Each row is a point on a landscape with many valleys, with its height.
A ball rolls from a point to the lowest of its 2 nearest points, and stops where none of them is lower. Distance is the straight distance between rows; heights are no part of it.
z_149 h=503: [160 117 128 143  75 131 126 168  97 142  98 165 108  95  89 141 152 163
 119 143 106  98 150 152  92 180]
z_734 h=401: [146 107 130 163 187 111  97 162 120 157 122 132  72 131 119  81 114 208
 167 111 149 138 113 117 132 128]
z_100 h=633: [ 92 154 158 135 113  62  93 154 133 137 128 175 162 148 141 113 128 140
 174 143 111 134 123 190  80 131]
z_344 h=622: [161 128 100 153 134 114 129 149  82 152 138 129 123 126 159 150 141 137
 143  73 140 179 148 108  73  80]
z_197 h=342: [112 181 122 154 146 124 160 106 173 125 126 122 164 117 162 218 102 135
 144 153 142 129 131 115  96 153]
z_611 h=578: [104 136 107 105 130  68 135 153 100 151 129 135 148 183  69  55 144 116
 142 126 110 131  77 121 182 177]
z_853 h=513: [127 131 163 152  83 136  91 137 162 135  94 138 137 117 147 169 129  98
  45 141 124 144 147 201 137 126]
z_601 h=347: [125 164 141 140 175  94 163 127 101 132 116 136 149  93 194 168 113 126
 194 165  88 136 156 121 101 124]
z_232 h=411: [104 119 155 134 120 118  98 145 154 138  77 152  88 138 103 109 160  92
  79 143 106 131 123 171 188 159]
z_880 h=487: [162 158 142 123 158 111 123 134 166 186 116 164 127  87  88 128  88 185
 130 153 142 183  97 102 111 187]
z_801 h=406: [134  79 143  73  59 157 142 144 123  79 134 111 174 129 111 110 157 102
  72 156 195 133 119 142 152  78]
z_650 h=315: [ 93  96 134 112  93 109 149 161 185 126 138 126 111 182 105 155 119 103
  42 134 166 106  73 108 147 144]
z_189 h=463: [109 171  89 122 138 152 145  77 128 108 108 115 187 111 114 119 140 101
 162 147 113 111 161 170 149 162]
z_599 h=575: [102 115 157 120  99 120 113 128 157  80 128 112 119 205 171 130 134  93
 125 162 134 113 159 150 167 123]
z_117 h=591: [119 119 144 138  65 125 114 132 151  90  86 123 110 201 126 143 165  95
 137 180 126 111 185 139 184 155]
z_942 h=313: [127 128 122 136 131 164 137 128 152 104 168  81 123 100 181 156  78 121
  81 110 147 124  84 119  93 115]
z_432 h=625: [146 130 174 149  87  91  69 160 118 130 139 156 150 182 162 130 142 148
 178 131 131 150 164 173  90 110]
z_66 h=516: [180 118 121 118 124 161 185 130 122 136 131 136 127  81 104 198 150 149
 102 113 168 131 124  67  68  95]
z_992 h=485: [109 164  80 167 162 117 174 113  75 134  98 148 121 105 105 176 147 111
 135 114  75 101 127 123 113 128]
z_488 h=269: [119 128 105 116 146 155 180 120 130 110 151 101 110  82 158 183  93  91
  58 130 108  90  86 104 119 115]
z_841 h=536: [157 167 133 122 126 156 121  91 154 150  88 132 154  70  92 132 142  89
 105 149 112 156 146 148 164 176]
z_534 h=504: [169  82 116  88  51 169 170 159  98  91 119 119  91 144  83 116 187 137
 121 149 161 110 155  88 129 137]
z_607 h=464: [106 164  72 154 120 119 182 125  98 108  89 120 142 115 126 187 149  93
 134 160  97 118 155 127 116 162]
z_910 h=553: [192  86 137 138 111 162 153 159 129 124 120 124  70 148 135 159 141 166
 111 138 149 129 167  79 135 151]
z_84 h=670: [114 137 133 115 157 137 116 128 166 136 131  97 115 146  85  58 104 131
 110 116 132 142  69 124 198 184]
z_888 h=89: [ 79 136  96 140 184 150 136  94 176  87 124  82 103 177 151 118 123 100
 145 116 140 116 117 125 170 131]
z_970 h=507: [155 169 153 127 182 130 136  94 147 169 102 174 117  59  80 121  74 190
 140 132 100 147 104 105 132 161]
z_720 h=415: [ 69 149 109 142 159 121 166  82 178  89 130 132 130 134 116 202 113 139
 151 125 140  54 111 117  82 107]
z_215 h=664: [107 169 124 102 168 124 166 118 157 123 121 105 143 120 147 139 107  96
 143 164 112 151 104 100 175 185]
z_473 h=364: [ 93  88 132 115  97 110 126 145 142 142 114 143 103 174  92 131 158  90
  49 119 154 124 116 148 162 120]
z_308 h=169: [ 97 127 125 143 181 144 135 103 140 118 114 118  93 144 127 131 138  83
 117 115 101 102 117 120 160 107]
z_292 h=299: [ 77 105 101 121 161 104 155 118  93  94 110 129  98 173 110 105 182  87
 140 114 132  99 119 102 126  40]
z_535 h=551: [140 135 114 124 119 100 143 151 118 168 150 136 140 154  44  93 123 159
 106 100 121 127  59 111 139 184]
z_442 h=597: [ 93 150 155 142 149 126 141 152 156  92 115 126  91 119 178 152  78 169
 159 176 109  84 113 139 103 162]
z_575 h=443: [ 93 184 133 160 173 126 125  74 176 131 102 168 142  94  97 176 115 143
 140 127 112 104 106 160 112 136]
z_493 h=529: [188  83 145  88  88 165 176 115 115 111 114 119  88 144 108 157 163 133
 133 157 147 106 171  55 151 120]
z_522 h=599: [138 125 112 158  97 151 119 105 122  86 109 117 120 144 137 159 159 118
 139 132 138 120 199 149  95 102]
z_540 h=492: [141 133 153 135 116 153 151 114 127 118 138 148 130  65 147 203 113 132
  89 138  94  79 137 144  72 118]
z_551 h=458: [118 177 167 161 109 109 105 131 204 113 109 131 126 177 155 176  96 161
 163 172 166 163 149 127 121 152]
z_451 h=425: [112 196  69 173 142 114 145 130 122 140 103 135 146 109  93 160 105 140
 132 124 120 168  98 144  97 165]
z_275 h=433: [134 159 169 121 105  96 116 114 183 146  92 154 104 146 140 150 106 137
 157 183 136 196 173  93 145 174]
z_96 h=525: [123 131 132 190 149 165 128 126 165 140 110 133  59 116 129 219 147 114
 100 118 119 138 137  97 116 108]
z_202 h=212: [ 92  96 158 153 125 122  99 138 190 117 131 127  58 197 120 144 142 124
 108 127 145 103 118 123 130 107]
z_116 h=499: [111 103 122 100 129 158 106  56 142  97 133 141 161 118  88  81 149 122
 144 111 129  73 160 178 127  89]
z_936 h=540: [ 90 118  79 165 129 144  97  96 148 112  98 144  82 164  44 117 163 139
 106  90 139  98 130 158 124 103]
z_716 h=590: [147 122  90 134 113 154 146 171  65 128 130 117  75  71 130 147 118 139
  74  75 118 108  87  96 102 106]
z_683 h=154: [ 72 135 105 166 177 102 135 156 113 112 113 108  78 194 147 111 132 128
 184 120 111 114 116 109 129 113]
z_159 h=346: [119 120 125 103 147 170 138 105 134  81 172  94 142  79 165 129  87 132
 105 119 160  99  83 129  78  61]
z_713 h=316: [123 179 163 154 152  83 154 109 168 148 118 161 163 117 175 215 113 127
 180 153 123 158 145 106  95 132]
z_124 h=637: [ 93 136  99 114 127 123 136 141 153  98 170  81 162 166 148 100  82 133
 109 131 164 128  81 153 123 168]
z_187 h=215: [ 96 127 150 106 167 145 178  99 150  98 138 106 122 108 194 180 100  70
  79 145  99  81 117 135 166 125]
z_399 h=439: [152 103 166  92  96 108 142 158  69 141 155 144 155 133 165  92 151 108
 184 162  75 127 157 105 169 153]
z_242 h=594: [114 151  85 153 132  87  94 156  61 154 131 129 163 140 138  76 149 123
 184 104 117 179 132 155 114 122]
z_397 h=217: [ 79 121  95 134 166 104 143 164  82 108 138  86  73 151 179 112 110 102
 131 112  97 103  84  91 150 101]
z_462 h=620: [146 102 150 101  93 143 159 138 108  89 120 125 104 117 154 180 153  83
  71 143 108 100 134 109 124  90]
z_971 h=648: [141 123 150 118 108 111 131 119 126 123 132 126 143 178 179 170 158  54
 110 126 122 166 158 107 160  80]
z_40 h=318: [146 134 164 132  87  98  71 204 114 162 130 147 111 124 154  81 117 139
 119 134 122 182 103 156 117 166]
z_983 h=526: [132  98  98 113 111 184  97  79 108 100 129 109 131 120  99  75 176 109
 143 117 151 130 177 139 140  84]
z_541 h=572: [132 101 162 161  99 133 139 180 129 115 112 134  41 152 154 170 133 162
 115 154 115  93 138 114 119 149]
z_498 h=477: [ 84 167 114 173 109 128  95 141 210 117 112 106 101 184 115 145 118 140
 134 151 182 162 121 133 128 173]
z_908 h=501: [121 133 105 150 120 141 116 106 176 138 153 102 143 157 122 162 128 113
 100  94 177 168 114 111 101 109]
z_944 h=431: [173 109 123 114 125 158  99 111 113 170 144 139 140  97  81 102 150 120
  96  73 136 147 114 123 109  99]
z_586 h=442: [142 110 181 131 110 144  96 158 173 149 107 137  69 133 113 118 144 114
  94 147 116 124 118 118 166 164]
z_160 h=421: [153 138 118 180 112 139 146 137 130 124  59 147  97 121 115 164 170 144
 149 173 125 155 206 126 125 161]
z_163 h=612: [154 139 148 157  69 121  75 117 150 124 123 137 153 181 151 174 147 123
 132 117 148 160 179 160  94  93]
z_480 h=542: [166 101 131 147 134 128  99 106 139 161 139 163 163 118  82 115 143 186
 176 112 154 133 182 167  77 123]
z_677 h=621: [180 109 120 132 131 108 129 208  69 180 143 121  87 104 163 120 118 156
 128  89 128 161 106  87 133 151]
z_4 h=530: [116 151 140 165 175 128 123  95 164 166 104 162 116  97  89 189 147  84
  78  92  93 138 105 129 155 112]
z_43 h=266: [138  96 167 125 145 172  73 110 115 116 120 137 101  96 134  81 124 153
 165 124  92  59 162 171 136 105]
z_495 h=470: [157 130 154  99 104 109 156 166  76 135 134 131 132 117 164 156 154  77
 130 165  60 135 153  84 175 169]
z_50 h=351: [136 100 143 113 120 137 112 132 143 127 173 112 159 165 142  78 106 184
 194 147 169 118 154 141 104 138]
z_757 h=512: [133 144 135  96 158 113 164  90 180 180 170 119 179 132 107 164 118  84
 104 106 144 138  77  74 159 154]
z_105 h=509: [170 155 110 129 125 171 121  99 146 168 138 104 183  74 118 149 129  94
 101 116 126 185 132 135 135 153]
z_598 h=450: [146 116 124  82 112 158 183  79 155 104 163  92 169 116 110 151 126  96
 108 153 160 106 123  72 144 125]
z_673 h=610: [110 138 140 133 115 156 114 149 146  92 111 102  93 123 153 108  93 159
 126 172 126  86 117 158 128 172]
z_914 h=377: [152 144  90 138 145 120 154 170  57 127 110 128 121  58 173 120  98 188
 151 154 106 124 144 119 111 166]
z_528 h=624: [106 127 103 119 105 169 125 146 145  90 153  60 130 132 166  92  86 134
 104 149 146 107 116 154 149 174]
z_383 h=306: [115 112 186 117 177 139 108 105 122 117 137 142 108 111 172  96 121 133
 176 127  78  58 138 149 137  83]
z_102 h=379: [145 140 142 112 148  87 167 135  99 159 149 158 193  98 145 142 116 151
 193 173 100 125 151 115 109 156]
z_36 h=157: [175  71 193 106  82 169 110 114 141 104 125 154  89 105  93 134 166 151
 110 123 142  76 148 127  89  85]
z_523 h=422: [116 117 149  88 114 107 117 131 179 151 189 138 174 135 110 131  88 136
  72 105 150 118  59 155 111 153]
z_746 h=634: [166 122 146 126 117 134 122 136 100 128 152 118 142 141 187 155 153  91
 136  97 119 187 157  96 119  62]
z_653 h=577: [123 131  29 133 118 160 155 106  66 119 110  91 135 114 103 115 157  87
 102 110 116 129 157 122 145 131]
z_695 h=500: [ 79 158 108 191 113  98  79 134 173 122  90 149 122 177 110 142 153 119
 131 130 147 147 140 180 106 141]
z_239 h=473: [168 110 127  98 110 153 114 101 134 187 144 130 183 110  82 113 156  77
  70  94 122 165 127 131 172 145]
z_707 h=549: [139  91 129 113 102 152 121 126 131 122 138 125  99 133  76  89 135 161
 123 126 127  68 123 131 119 156]
z_216 h=556: [146 132  60 165 170 124 139 156  60 135 105  93  93  78 130 102  97 187
 146  83 113 142 119  95 155 123]
z_278 h=392: [148 146 180 165 131 117 107 106 197 185 146 172 153 111 113 211 120 143
 125 106 138 131 117 123  86 113]
z_494 h=295: [103 138 128 131 162 107 120 156  95 120  98 108  77 141 103  52 100 166
 155 108  83 109  78  97 187 137]
z_213 h=236: [ 90 149  96 137 174 107 152 121  99 116 140 108 136 162  90  77  97 173
 149  77 105 108  76 106 147 116]
z_504 h=498: [142 143 136 160 131 171  81 113 183 146 110 121 111 107  96 101 101 162
 119 132 156 167 113 152 123 161]
z_218 h=308: [101 104 166 118 132 118 104 124 190 109 169 121 118 200 133 101 103 174
 177 132 173  86 114 136 100 114]
z_627 h=479: [109 112 145  73 128 107 187 101 166 118 168 111 161 149 125 158 130  75
 104 132 159 114  89  66 144 102]
z_90 h=547: [195 102 114 128  90 132 133 157 137 162 138 130 109 174  99 137 179 144
 123  90 175 191 160  82 120 114]
z_154 h=527: [162 114 129 141 108 126  99 159 111 163 119 153 100 125  60  91 134 179
 123 110 122 123 103 138 124 166]
z_576 h=388: [127 111 171 106  89 117 119 131 150  99 156 132 142 148 150 149 130 126
 106 121 167 127 105 127  70  57]
z_808 h=393: [ 74 149 114 141 118  94 163  84 155  99 114 155 159 145 113 206 145  93
 130 133 142  72 143 126 102 120]
z_928 h=584: [ 98 109 168 149 124 110 134 162 122  96 134 139  70 148 183 181 113 141
 133 148 102  74 128 128  84 111]
z_382 h=432: [ 94 167 120 131 132 121 126 128 117  91  95 128 141 123 171 109 126  99
 163 168 101 141 162 168 133 148]
z_890 h=303: [116  79 163  75 128 107 130 130 133 112 157 138 130 151 100  91 156 116
 136 128 147  82  97 103 124  75]
z_499 h=607: [173 100 144 103  87 158 159 163  75  97 128 123  82  69 161 166 145 121
  81 114 121 105 122  97  99  85]
z_13 h=262: [107 126 105 116 155 114 158 151  73 104 162  79 102 110 211 136  92 119
 132 108 113 105  91  88 112  87]
z_332 h=389: [170 130 134 154 165 142 130 109 146 145  68 164  95  90 107 134 157 167
 167 178 126 150 212 117 139 155]
z_917 h=555: [ 99 148 126 110 170  94 129 125 104 148 149 135 183 124 159 102 117  92
 118 105 105 154  89 163 166 123]
z_415 h=678: [132 152 127 100 147 122 132 112 144 149 129 113 160 123 112  85 111 115
 158 150 124 162 117 113 177 191]
z_106 h=400: [166 140 175 111  91  83 108 167 127 156 108 147 137 164 163 121 135 136
 170 173 120 209 165 109 154 167]
z_542 h=544: [136 143 131 188 176 164 130 110 166 144  75 120  55 118 124 167 153 118
 151 138 116 178 165  95 159 127]
z_364 h=494: [153 123 119 132 114 103 180 129 115 156 156 147 160 124 113 197 132 154
 138 122 150 126 135  91  61 119]
z_233 h=446: [102 140  98 103  77  84 149 107 119 113 151 154 225 159 133 153 146 104
 148 138 146 117 160 150  91 106]
z_274 h=654: [ 89 139 101 122 142 129 129 142 157 130 122 103 141 155 110  96  97 113
  73 115 155 153  76 168 175 177]
z_659 h=368: [144  92 132 160 164 149 103 144 123 143 128 106  37 137 135  94 133 154
 147  92 134 122 122  96 146 100]
z_166 h=496: [141 151 150 133 114  99 154 183 110 121 113 109  97 156 195 165 128  95
 139 170 100 176 134  86 147 163]
z_646 h=467: [139 120 128 125 141 155  90  70 124 130 141 148 151  91  71  93 115 146
  98  80 122 100 108 184 106  91]
z_405 h=403: [121 153 115 166 151 127 109 155 112 131  89 124  83 122 163 109 126 126
 153 136 124 177 145 140 124 139]
z_883 h=585: [107 106 107 144 110 143 117 122 107  88 126 122 106 121 131 122 137 141
 125 116 139  94 140 151  69  83]
z_329 h=488: [114 126 123 119 100  96 148 162 123 159 142 130 158 141 155 162 130  81
  60 136 120 154 106 143 142 151]
z_710 h=475: [147 112 115 143 151 107 195 119 127 121 137 135 127 128 139 206 139 159
 157 150 137 100 167  75  84 114]
z_688 h=520: [159 128 143 151 102 157  80 118 159 134  98 149 134 110  78 100 122 194
 152 146 158 135 165 186  98 167]
z_521 h=360: [178 119 163 106  61 118  99 190 105 160 134 141 143 145 134  91 147 135
 134 153 120 175 144 139 143 183]
z_946 h=359: [133 129 177 160 169  99  89 109 173 185 148 168 122 147 107 156 141 123
 153  82 121 142 110 114 106  86]
z_59 h=339: [121 164  83 140 149 158 137 111  99 107 143  88 159  92 174 123  80 146
 158 121 129 127 138 149  89 132]
z_394 h=81: [ 59 154 100 137 171  72 147 119 126 109 114 137 134 187 139 122 148  94
 188 125 104 115 123 139 142 121]
z_966 h=593: [107  92 127 120  79 110  97 155  97  86 132 122 103 203 163  85 175 100
 144 142 124 124 180 150 148  91]
z_492 h=173: [ 81 147  97 130 191  95 135 100  98 115 140 133 163 175 112  83 121 149
 200  83 104 100 106 132 128  90]
z_72 h=497: [124 135 127 115 168 158 151  54 142 131 118 134 165  90  52 123 114 124
  76  98  99  85 103 149 183 133]
z_267 h=353: [165  82 198  82  95 127 114 140 164 135 168 139 115 151 118 131 140 137
 118 121 163 119  91  85 107  88]
z_433 h=326: [128 122 134 148 170  90 134 147 146 170 164 145 107 163 110 161 115 136
 147  84 126 138  72  85 106 112]
z_952 h=609: [ 80 172 152 131 166 108 116 134 162 117 120 147 116 120 150 119  67 178
 163 145 109 118  75 150  92 145]
z_969 h=298: [156 126 130 120 138  99 104 156 113 146  91 169  84  94 132  64  99 199
 146 170 132 166 173 130 128 179]
z_567 h=600: [145 121  75 122  91 163 145 129  80 130 117 115 146  93 123 141 171  76
  39 108 119 152 147 140 135 134]
z_568 h=334: [114 117 134 153 151 136  79 153 111 130 105 112  35 140 105  75 126 144
 120 100  97 106  87 114 174 129]
z_895 h=434: [158 134 117 150 180  99 113 133 111 181 145 153 153 129  77  86 104 205
 172  94 134 152 103 130 115 129]
z_42 h=449: [152 103 109  78  25 151 141 136 119  90 121 120 162 141 101 146 166  94
  56 163 168 145 155 119 148 129]
z_712 h=238: [ 76  91 145  92 165 110 158 101 140 114 127 136 110 168 125 115 147  85
 113 116 130  89 112 118 165  70]
z_874 h=74: [143  73 165 112 121 192 122  96 160  87 125 107  71 127  98 110 140 142
 134 137 167  76 142  96 124  79]
z_434 h=568: [122 101  75 130  98 157 131 134  96  94 122 104  98 123  95  95 126 145
  95 116 141  88 116 137 109 135]
z_978 h=263: [139 100 187 144 111 118  93 137 189 131 136 138  94 203 117 129 136 157
 166 139 160 123 147 117 129 133]
z_264 h=552: [115 135  62 135 144 187 125  71 111  92 122  91 140 101 117 103 146  85
  98 103 141 134 166 160 143  88]
z_419 h=471: [158 122 182 140 146 168  85 140 190 155 127 102  82 124 144 124 104 139
 110 132 139 174 101 111 164 159]
z_548 h=483: [172 123 180 113 148 153  85 114 129 173 131 146 128  75 107  87 116 138
 148 125  99 130 119 141 153 146]
z_592 h=573: [147 109  71 134 144 125 146 156  46 129 132 118  91  89 120 114 118 181
 121  70 144 113 104  88 100  84]
z_706 h=647: [ 83 149 137 104 174 120 161  86 200 124  98 129 147 124 122 155 134  77
 117 151 130 123 115 122 218 173]
z_893 h=156: [149  79 161 112 121 201  95  91 162 106 130 107  75 106 104  90 132 122
  76 118 140  92 133 137 153 105]
z_781 h=563: [171 111 115 139 152 123 116 106 107 167 136 156 168 127 103  93 166 153
 206 126 141 151 197 129 118 116]
z_889 h=394: [143 159 131 143 168  97 131 132 153 185 145 112 149 157 144 126 132 102
 173 115 141 212 120  82 147 134]
z_11 h=341: [112 130 185 114 165 156  95  97 158  95 147 119 147 122 200  86 107 130
 196 149 104 103 150 161 143 108]
z_127 h=510: [134 137 147 109 153 125  80 139  98 148 147 119 140  97 165  58 103 147
 175 119 111 132 118 146 156 130]
z_584 h=410: [129 120 132 104 119  90 151 173  51 140 153 152 168 127 167 104 129 148
 206 174  86 124 157 119 121 155]
z_555 h=605: [156 124 100 127 111 135 126 187  80 156 138 110  90 113 138 124 135 116
  79  75 127 156  85  98 124 133]
z_925 h=554: [155 144  92 135 173 120 121 117  51 166 167 100 158  89 145  91 107 140
 163  63 111 167  98 103 135  97]
z_295 h=454: [135 166  50 157 112 129 142 138  71 146 137 123 169 103  92 141 125 126
  93  83 114 148 102 147  81 144]
z_30 h=461: [130 170 153 118 114  87 133 137 190 172 118 146 152 132 115 152  98 137
 144 175 149 178 116  95 126 210]
z_527 h=402: [103 184  96 152 152 100 148 120 115 140  68 154 118 119  67 122 109 152
 142 138  91 167 111 117 126 165]
z_632 h=231: [134 120 160 142 114 134  71 174 135 115 140  86  84 171 202  92 121 109
 131 120 128 173 125 126 155 123]
z_398 h=611: [126 142  94 154 132 144 103  97 157 142 111 110 143 167  81  93 162  99
 146 111 152 157 159 133 163 144]
z_370 h=398: [ 75  83 132  77 148 127 120 117 100 105 141 111 121 143 108  53  98 129
  91  98 152  92  78 156 177  66]
z_178 h=460: [113 157 148 119 113 113 109 139 101 110 117 128 172 115 216 114 125  77
 133 176  94 178 169 176 161 132]
z_47 h=472: [140 110 159 103  85 144 119 125 105 117 167 156 160  67 134 136 112 139
  96 137 104  68 123 171  64 118]
z_167 h=214: [122  88 182 131 130 181  66 123 152 101 120 119  63 133 142  85 134 125
 108 122 117  80 141 165 159 110]
z_858 h=587: [130 128 119 121 141  99 106 110 132 175 134 148 173 168  85  84 176 107
 191 105 126 160 149 133 145 134]
z_44 h=457: [191 124 197 120 108 164  83 103 155 168 146 145 160  82 132 118 131 129
 130 127 105 139 157 161 128 140]
z_476 h=557: [ 97 103 135 111  67 156 137 134 132  67 113 103 135 160 174 145 112  88
  64 168 142  96 164 183 165 133]
z_596 h=505: [115 135  98 127 140 110 169 137  46 130 111 148 111  95  94 127 136 114
 113 112  51  75 106 116 141 140]
z_765 h=523: [145 164 156 112 164 142 139  91 152 142 125 141 149  79  56 107  95 159
 102 111  85 107  68 128 158 165]
z_56 h=459: [137 137 149 112 121  96 115 147 145 191 162 160 175 124 128 156 123  95
  59 100 116 153  72 144 123 133]
z_851 h=623: [117 146 173 141 154  81  71 145 132 150 120 175 122 116 134  92  94 172
 176 122 107 146  94 180  86 120]
z_825 h=636: [119 111 122 106 123 137 172 125 111  90 132  97 122 140 170 165 153  49
  90 138 133 146 147  87 163  70]
z_199 h=447: [162 106  83 128 100 120 157 185  53 122 132 138 106 130 146 112 157 164
 159 131 140 123 178 108 114 141]
z_200 h=338: [118 148  95 117 147 105 139 149 104 119  83 135  97 103 150  82  81 194
 169 192 121 143 166 111 119 182]
z_529 h=482: [142 139 140 139  69 128 126 138 157 142 113 160 152 101  80 180 127 156
 121 164 126  81 143 149  76 193]
z_681 h=412: [141 114  84 136 114 156 163 156  61  92 119  90 113  98 172 123 125 169
 154 167 106  85 184 120 124 152]
z_526 h=279: [124 120 136 132  90 109  81 205  98 126 148 111  93 150 183  86 109 144
 134 126 130 141 102 141 119 149]
z_847 h=355: [128  74 149  65  71 125 132 125 122  87 144 131 153 167 111  79 164 111
 130 153 158 113 134 119 153  93]
z_245 h=528: [103 128 103 116 147 111 137 117  68 123 126 132 157 110 118  98 123 100
 100 112  75 104 112 157 166 120]
z_900 h=514: [122 162 127 151 120 114 146 167 130 134  93 125 112 119 166 186 138  66
  79 142  95 179 122 119 146 155]
z_137 h=155: [ 88 116 149  87 128 145 167 103 127  65 154 106 149 119 214 157  98  97
 105 159 110  78 140 147 141  96]
z_490 h=374: [120 145  98 126 145 136 132 109 122 123 159 107 186 134 135  85  97 168
 205 133 149 127 143 144 104 147]
z_108 h=391: [156  94 186  87 101 120 122 142 175 142 192 130 136 126 135 151  91 139
  75 133 143  98  66 118  91 132]
z_553 h=174: [ 96 131 115 149 153 130 100 138 153 108 146  79 103 186 177  94 111  98
 127 111 149 169 108 139 154 114]
z_37 h=363: [116 135 120 141 163  81 156 150 155 161 168 102 121 200 136 139 124 116
 174 122 155 170  96  65 141 148]
z_301 h=484: [145 141  58 106 111 148 158 106  61 124 164 116 192  60 100 122 106 148
 107 114 126 119 103 129  86 120]
z_255 h=444: [113 162 106 160 108 108 152 152  96 115  56 156  95 108 128 168 166 118
 144 173  86 137 172 140 115 160]
z_609 h=550: [145 156 124 170 147 138  91 129 124 173  94 151 122  91 120 148 151  77
  76  85  89 176 111 155 136 111]
z_35 h=566: [172 119 118 165 142 186 135 128 137 131 110  81  89 141 150 145 139 126
 133 126 147 173 174  95 160 136]
z_82 h=378: [126 118 132  85 147 148 150 105  94  91 169 107 161  77 155 114 111 137
 163 132 136  84 108 108  91  45]
z_845 h=305: [120 132  63 126 150 147 161 127  70 109 159  64 134  93 182 110  90 141
 156 109 135 116 114 107 121 111]
z_872 h=480: [146 126 111 130 110 179 141  78 171 109 148  89 147 139 125 163 120 117
 119 125 180 134 150  97 112 114]
z_376 h=288: [117 122 100 135 187  79 174 141  89 162 153 131 117 162  86 126 108 160
 155  83 111 119  66  62 121 123]
z_836 h=369: [125 174 108 142 147 120  91 123  90 129  79 142  98  94 100  69 100 159
 146 119  95 165 124 141 137 140]
z_225 h=420: [ 94 130 121  97  92  83 157 131 122  97 163 141 189 143 155 160 126 104
 112 137 152 115 107 145  69  97]
z_685 h=414: [126 124 122  77 126 145 164  83 125 113 177 120 193  93 137 134 112 118
 139 143 129  89 127 120 107 121]
z_852 h=535: [ 94 105 150 117  93 144 121 110 148  98 118 134 134 120 152 160 115 105
  56 137 146  97 143 197 121  95]
z_471 h=524: [123 117 105 144 101 101 111 144 142 148 129 118 123 200 111 144 176 104
 130  96 164 169 137  97 108  94]
z_294 h=478: [164  90 106 118  47 125 157 174  86 108 101 152  97 167  98 134 193 145
 135 128 158 119 195 112 104 126]
z_675 h=511: [120 145 148 171 150 132 148 123 153 152 117 159 102  88 130 232 135 105
  99 127  89 100 104 121 100 120]
z_989 h=456: [119 134 158 118 110 114 107 124 174 143 132 158 154 118  91 134 111 135
 102 144 123  91  99 178 117 170]
z_814 h=466: [ 95 163 101 143 150 140 145  84 152 113 101 153 169  95  78 170 121 115
  88 117 105  76 118 179 131 148]
z_510 h=486: [173 108 146  70  24 128 139 137 125 136 152 149 194 121 102 155 155 109
  63 144 158 131 128 122 114 138]
z_472 h=448: [141 107 135  93 119 134 143  98  92 130 167 156 179  77 112 115 106 173
 159 136 110  57 127 147  64 121]
z_991 h=268: [ 87 104 121 129 125 117 141 135 187 118 142 137  82 173  90 168 120 122
  79 124 155  77  58  89 112 116]
z_898 h=337: [149 150 113 140 129 101  86 125 101 170  67 171 101  94  97  71 115 174
 152 138 116 196 167 153 110 160]
z_339 h=348: [163 113 140 130 148 141 118 126 133 134  80 133  80 120 110  75 139 179
 172 179 142 155 194 111 163 176]
z_99 h=228: [101  85 175  65 118 134 149 123 121  88 163 122 152 144 195 102 114 100
 122 160 115  78 142 146 186 102]
z_217 h=381: [130 129 198  93 163 142  93  84 185 129 146 124 160 133 172 104 126 101
 155 126 122 131 153 153 182 119]
z_118 h=300: [ 98  75 170  68  99 125 118 142 105 106 175 135 148 113 176  88 106 125
  85 143 135  94 104 170 127  81]
z_891 h=354: [107  86 118  88 114 132 100 150  86 112 154 115 122 110 140  63 100 133
  58  98 147 109  77 166 141  91]
z_465 h=534: [143 136  89 134 178 109 127 140  60 151 131 100 146  80 151  69  95 166
 203 111 109 144 136 103 169 113]
z_309 h=349: [110 106  72 126 126 137 131 137  62  90 101 119  96 132  86  73 187 102
 121  94 147 127 121 106 134  57]
z_438 h=489: [122 156 147 126 123 135  92 122 143 122 111 135 163 101 176 139 113  88
  81 144 120 178 141 211 145 140]
z_110 h=367: [ 92 187 130 172 116 112 129  94 183 106 112 132 176 149 149 220 129  96
 122 144 155 131 155 134 120 138]
z_802 h=576: [ 78 192  78 137 165  93 123 124  82 128 118 112 185 131 144  84 123 101
 146 102  99 183 106 175 151 125]
z_918 h=426: [153 145 129 157 203 153 160  86 158 146 105 134 126  85 125 164 116 158
 163 151 124 126 168 110 130 144]
z_342 h=539: [177 104  97 126 101 168 169 151 150 146 129 121 106 120  76 162 163 151
  94  97 192 158 120  57  99 123]
z_468 h=462: [137 156 110 150 164  86 124 120 165 176 134 153 176 145  77 106 106 179
 193 126 170 167 120 130 106 159]
z_585 h=627: [103 148 130 141 131 111 123 100 180 146 109 131 157 161 101 140 164  69
 129 132 142 140 152 126 182 151]
z_597 h=476: [158 112 140  93  47 111 122 118 111 128 157 148 191 153 117 155 154 120
 131 152 132 126 168 137 116 134]
z_64 h=453: [145 121 123 136 182 150 180  89 150 119 146 115 135 105 146 171 100 179
 167 147 139  77 157 102  98 120]
z_489 h=519: [ 91 147  77 196 124 159  77 128 138 101  85 123  87 142  98 122 141 144
 115 110 134 135 127 181 107 128]
z_745 h=608: [152 135  88 162 142 107 102 150  77 160 141 130 152 126 150 103 121 170
 172  97 152 177 150 151  70 115]
z_730 h=390: [147 111  75 109 126 145 124 118  72 128 124 113 128 100  89  93 181  92
  87  72 153 155  99 107 131  59]
z_621 h=419: [155 104 181 107 122 136 104  91 153 137 152 142 167 137 134 111 151  87
 133 128 110 118 167 141 152  93]

For each start below, name the point where the ball stops.
z_540 -> z_137
z_706 -> z_202
z_127 -> z_874
z_971 -> z_969
z_928 -> z_969

Call two points neighbours if one is among the 2 nearest of the other. Go from one point of each pair to the other, from neighbour to neighbour, staying as low as possible. Name the highest point that can't be avoided.
z_888, z_137 -> z_370
z_394, z_202 -> z_490
z_969, z_137 -> z_301
